The views of a scene show one set of named points, each view turned or mirrored, shifted and resized as a whole, with a little noise and some points left out.

Scene 1
View 1
Laku: [-11 -20 -10  -7   1  -8  16  12   7   5  -6  -9   2  -9   1   1  11   1
   5  -9   0 -17]
Pag: [-27  -9  -2  -1 -14   6   8  22   8  -1   1  -1   5 -13  -6   0  -3  -2
 -12  -8  17 -23]
Fena: [-22 -25  -5  -4   0   1   6  20  10  11  14  -1  -5 -21   1   3  -1  -6
   1  -2   2 -36]
lizi: [ -3 -17 -17  -3  -4   9  22  16  18  12   1  12  -3 -14   8  -2  17   6
  -1  -8  -1 -13]
tudod: [-10 -20  -7  -6   2  -9  14   8   5   5   1 -11  -5  -7   1   3  14   0
  10  -9   0 -15]
kolu: [-27  -5  -3  -3 -16   1  11  23   6  -6  -4  -6  11  -9  -9   1  -4  -3
 -11 -11  15 -18]
zuf: [ -4 -24  -8  -2   5   0  13   5  11  15  11   2 -19 -13   9   2  22   3
  11  -5  -1 -14]
Gapa: [-13 -17 -10  -2  -5   8  13  17  13  10   7   6  -5 -16   4   0   9   1
  -2  -6   4 -21]
rokul: [-18  -4   3   4 -14  10   8  10   7   1   8   4 -13  -7  -1   1  13   4
  -6 -10  21  -5]
nonot: [-17 -15  -7   3 -10  17  10  20  16  12  15  16  -9 -20   5   0   6   1
  -8  -4  10 -23]
lev: [-15 -12  -8  -7  -6  -5  15  15   7  -1  -1  -9   3  -7  -3   2   8  -1
   2 -11   4 -15]
divut: [-11   1 -14  -3 -18  12  22  23  13  -2   5   7   4  -6  -3   1   9   3
  -7 -15   6  -6]
poza: [ -4 -18 -11  -7  -2 -12  23   3   9   2 -38  -9  14  -2   5  -6  23   9
  -2 -13  10  -2]
Lefu: [-12 -22  -4   0  -1   0  12   7  11  11 -10   2  -4 -14   7  -3  16   5
  -2  -5  12 -15]
zoku: [ -6 -17 -19 -11  -1  -7  24  18  11   3 -11  -8  12  -7   1   0  12   2
   5 -13  -7 -14]
vose: [-32 -20   7   3  -7   5  -3  15   6   8  11   1  -9 -21  -1   1  -3  -5
  -8   0  20 -33]
turi: [-18 -32   9   2  10  -7  -2  -3   3  16   7  -7 -25 -17   7   2  15  -1
   9   2  14 -24]
zuzus: [-20 -17   2   2  -6   5   5  11   8   8   5   2 -10 -14   2   0   8   0
  -4  -5  16 -20]
ruset: [ -5 -17  -5  -2   1   0  13   5   7   9  19  -3 -22  -8   4   5  20   2
  14  -8   0 -10]
nizak: [-19 -15  -2   2  -7   9   7  15  10   8  14   6 -11 -15   2   2   6  -1
  -4  -5  11 -22]
lim: [-15 -21  -3  -5   3  -6   8  10   4   7  15 -10 -13 -12   0   6   9  -3
  11  -6   1 -22]
View 2
lev: [  5   3   6  -4   1  -2  -3   5   1  -3  -5  -2  -8   5 -13   4   0   2
  -2   2   7  -7]
Lefu: [-4 -7  5 -1  2 -5 -9 -4 -3 -1  1  5 -6 13 -3  4  2  5 -7  3  1 -9]
zoku: [  2   5  11  -9   1  -2  -8   2  -1  -3  -9   7 -10   3 -16   5 -11   0
  -4  10   6  -7]
nizak: [ -1  -3   5   2   2  -2  -7  10   0   4   7  -1  -3  13  -1   1  11  -4
   4  -5   4 -12]
Gapa: [ -3  -1   8  -2   2  -2 -10   7  -1   3   4   5  -5  11  -4   2   3  -5
   3   0   3 -12]
Fena: [ -3   3   1  -1   8   5 -13   9  -3   7   4  -6   0   6   1   5   4  -9
   6   1   3  -6]
lizi: [ -4  -1  15  -6  -3  -5 -12   4  -3   1   3  16  -8  12  -6   2  -1  -5
   0   3   2 -15]
zuzus: [ -1  -5   2   2   4  -2  -6   5  -1   2   5  -3  -4  13  -1   3  10   2
  -1  -4   3 -10]
lim: [ 1  7  4 -1 -5  3 -7  3 -2  1 -4 -6 -3  9  1  8  7 -5  0 -2  9 -2]
divut: [  5  -3  14  -5   0  -7  -1  15   4  -2   3   9 -12  10 -19  -2   2   0
   3  -2   7 -19]
rokul: [  4  -8   7   3  -3  -7   1   7   3  -2   4   1  -8  17  -7   0  15   6
  -1 -10   8 -16]
vose: [ -2  -6  -6   6  12   1  -8  10  -1   6   9 -13   1  11   1   2  13   0
   4  -5   2  -9]
kolu: [  7  -5   1  -1  13  -3   0  15   5  -1   2  -8  -9   4 -20  -1   2   6
   2  -1   6 -13]
Laku: [ 1  3  6 -5  0 -1 -7  0 -2 -2 -7  1 -7  6 -8  6 -3  1 -5  6  5 -5]
zuf: [ -4   4  11  -3 -12  -1 -11  -4  -5   1  -2   9  -4  15   6   7   7  -6
  -3  -1   6  -6]
turi: [ -5  -1  -3   4  -5   2 -11  -9  -7   2  -1  -8   2  15  14  10  14   1
  -6  -4   4   0]
tudod: [ 2  5  6 -4 -5  1 -6 -1 -2 -3 -8 -1 -6  8 -4  8  2  0 -5  3  8 -3]
poza: [  2  -7   8  -6   2  -9  -4 -11  -2 -10 -11  10 -14   7 -18   5 -10  17
 -17  11   2  -8]
View 3
divut: [ -7   0   5  -1 -11  16   0   2  -3   2 -13  12   5 -10   6   9  11   2
  -6 -11   5  10]
zuzus: [ -7  12  12   6  -1   7   4  -8   9  -6  -8  -1  -1  -6  -3   1  11   1
 -12 -11   2  17]
lev: [ -4  13   8  -1  -6   5   3   3  -2   0 -12   3   6  -1   3   6  11   9
  -6  -6   1  18]
Gapa: [ -7   6   9   1  -3   4   2  -6   0  -2 -11   1   0  -1   4   1  11  -3
 -14  -9   3   9]
vose: [-16  17  14   5   0   5   7 -16  13 -11  -8  -5  -6 -11  -9  -4  16   1
 -10  -9   6  13]
Laku: [ -1  15   9   0  -3   0   4   3  -4   1 -11  -1   6   4   4   3  12  10
  -8  -6  -1  17]
Pag: [-14  12   8   3  -7  12   5  -8   6  -3  -9   2   1 -14  -4   2  18   8
  -2 -10   6   9]
turi: [ -1  21  18   7   7  -5   6  -8  13 -12  -7  -9  -3   6  -5  -3   5  -1
 -21  -9  -4  28]
nonot: [-11   2  10   3  -2   9   2 -12   4  -5 -10   3  -4  -7   2  -1  11 -11
 -16 -11   6   5]
ruset: [ -2  10  13   0  -3   1   1   4   4  -8 -15   3   0   6   3   6  -2  -7
 -22  -7   0  27]
tudod: [ -1  16  11  -1  -3  -1   4   4  -1  -2 -13  -1   5   5   2   4   7   7
 -11  -5  -2  23]
lizi: [  0   0   8   2  -2   5   0  -2  -6   3 -10   4   3   3  10   3  10  -5
 -16 -11   0   8]
Fena: [-16  17  12  -1  -3  -3   5 -10   2  -8 -14  -6  -4  -1  -2  -4  13  -1
 -13  -3   5   9]
zoku: [  0  11   5  -3  -6   0   3   7 -12   7 -13   2   9   5   9   4  14  12
  -5  -5  -1  12]
lim: [ -9  19  12  -1  -4  -3   4   0   4  -9 -15  -2  -1   3  -1   2   5   1
 -15  -3   2  23]
View 4
Gapa: [ -6   3  -1 -11   0  -3  -4   3  -4   5   6  -3  -9  -4  -4   4   4  -8
   7   1  -8  -5]
kolu: [-14  10  -6  -3   3  -5   9  -9   0 -12   9   2  -5   3  -5  -2   2  -1
  -5   2 -14   0]
divut: [-14   9   1 -14   8  -4  -2  -1  -3  -5  -1   3 -14  -4 -14   1   4 -10
  -6   2  -8  -7]
Fena: [-13   1  -3  -6  -6   0  -2   1  -9   5  12  -5   0  -3   5   5  10  -6
  18  -3  -8   2]
tudod: [ -1   5  10 -10   0 -10  -5  -8  -2   2   4  10  -4  -8   2  -3   2  -1
  16   2 -13  -4]
turi: [  7  -4  -1  -5 -14  -9  -2  -6   4  13   5  -5  -7  -5  11   1   3  -4
  34   0 -23  -3]
zuzus: [ -5   1  -6  -6  -6  -5   2  -3   2   3   5  -6 -11  -2  -1   2   3  -6
  12   1 -18  -4]
vose: [-13  -1 -14   1 -11  -1   8  -2   0   2  10 -13  -6   3   4   6   7  -6
  15  -3 -19   2]
nonot: [-11   1  -9 -11  -3   1  -2   8  -4   7   4 -13 -14  -3  -7   8   6 -13
   6  -1  -9  -6]
nizak: [-10   2  -6  -8  -4  -2   0   1  -1   3   3  -8 -13  -3  -3   5   6  -9
  12  -1 -15  -4]
poza: [ 17  10  10 -10   7 -19  -2 -11   7  -1  10  14   1  -2  -4 -10 -13   4
  -9  14 -12  -8]
Laku: [ 0  6  8 -9  2 -9 -4 -7 -3  1  8  9 -1 -6  1 -3  1 -1  9  4 -9 -3]
lizi: [  1   3   5 -16   4  -5 -10   6  -4   8   4  -1 -10  -7  -9   3   0 -10
   1   5  -4 -10]
Pag: [-16   7 -10  -3  -1  -2   8  -5  -1  -7   9  -4  -6   4  -4   1   5  -5
  -1   0 -14   0]
ruset: [ -2   2   9 -15  -2  -8  -9  -3  -1   8  -7   4 -16 -13  -1   1   6  -8
  25  -1 -16  -9]
Lefu: [  7   2   0  -9  -2  -9  -2  -2   3   7   8  -2  -6  -2  -2  -1  -4  -4
   6   6 -14  -6]
rokul: [ -6   5  -6  -8  -1  -7   5  -5   7  -2  -5  -4 -21  -3  -9   1   2  -8
   6   1 -23  -8]
zuf: [  5   0   9 -15  -3  -8 -11   1  -2  13  -1   2 -11 -12   0   2   3  -8
  22   2 -11  -9]
lev: [ -7   9   5  -9   3  -8  -1  -9  -2  -5   6   9  -4  -4  -2  -3   3  -2
   6   2 -11  -3]

In a view up to two points have been moved. Name them for each view, in the order of its rows, or write none.
view 1: none
view 2: none
view 3: lev
view 4: kolu, divut
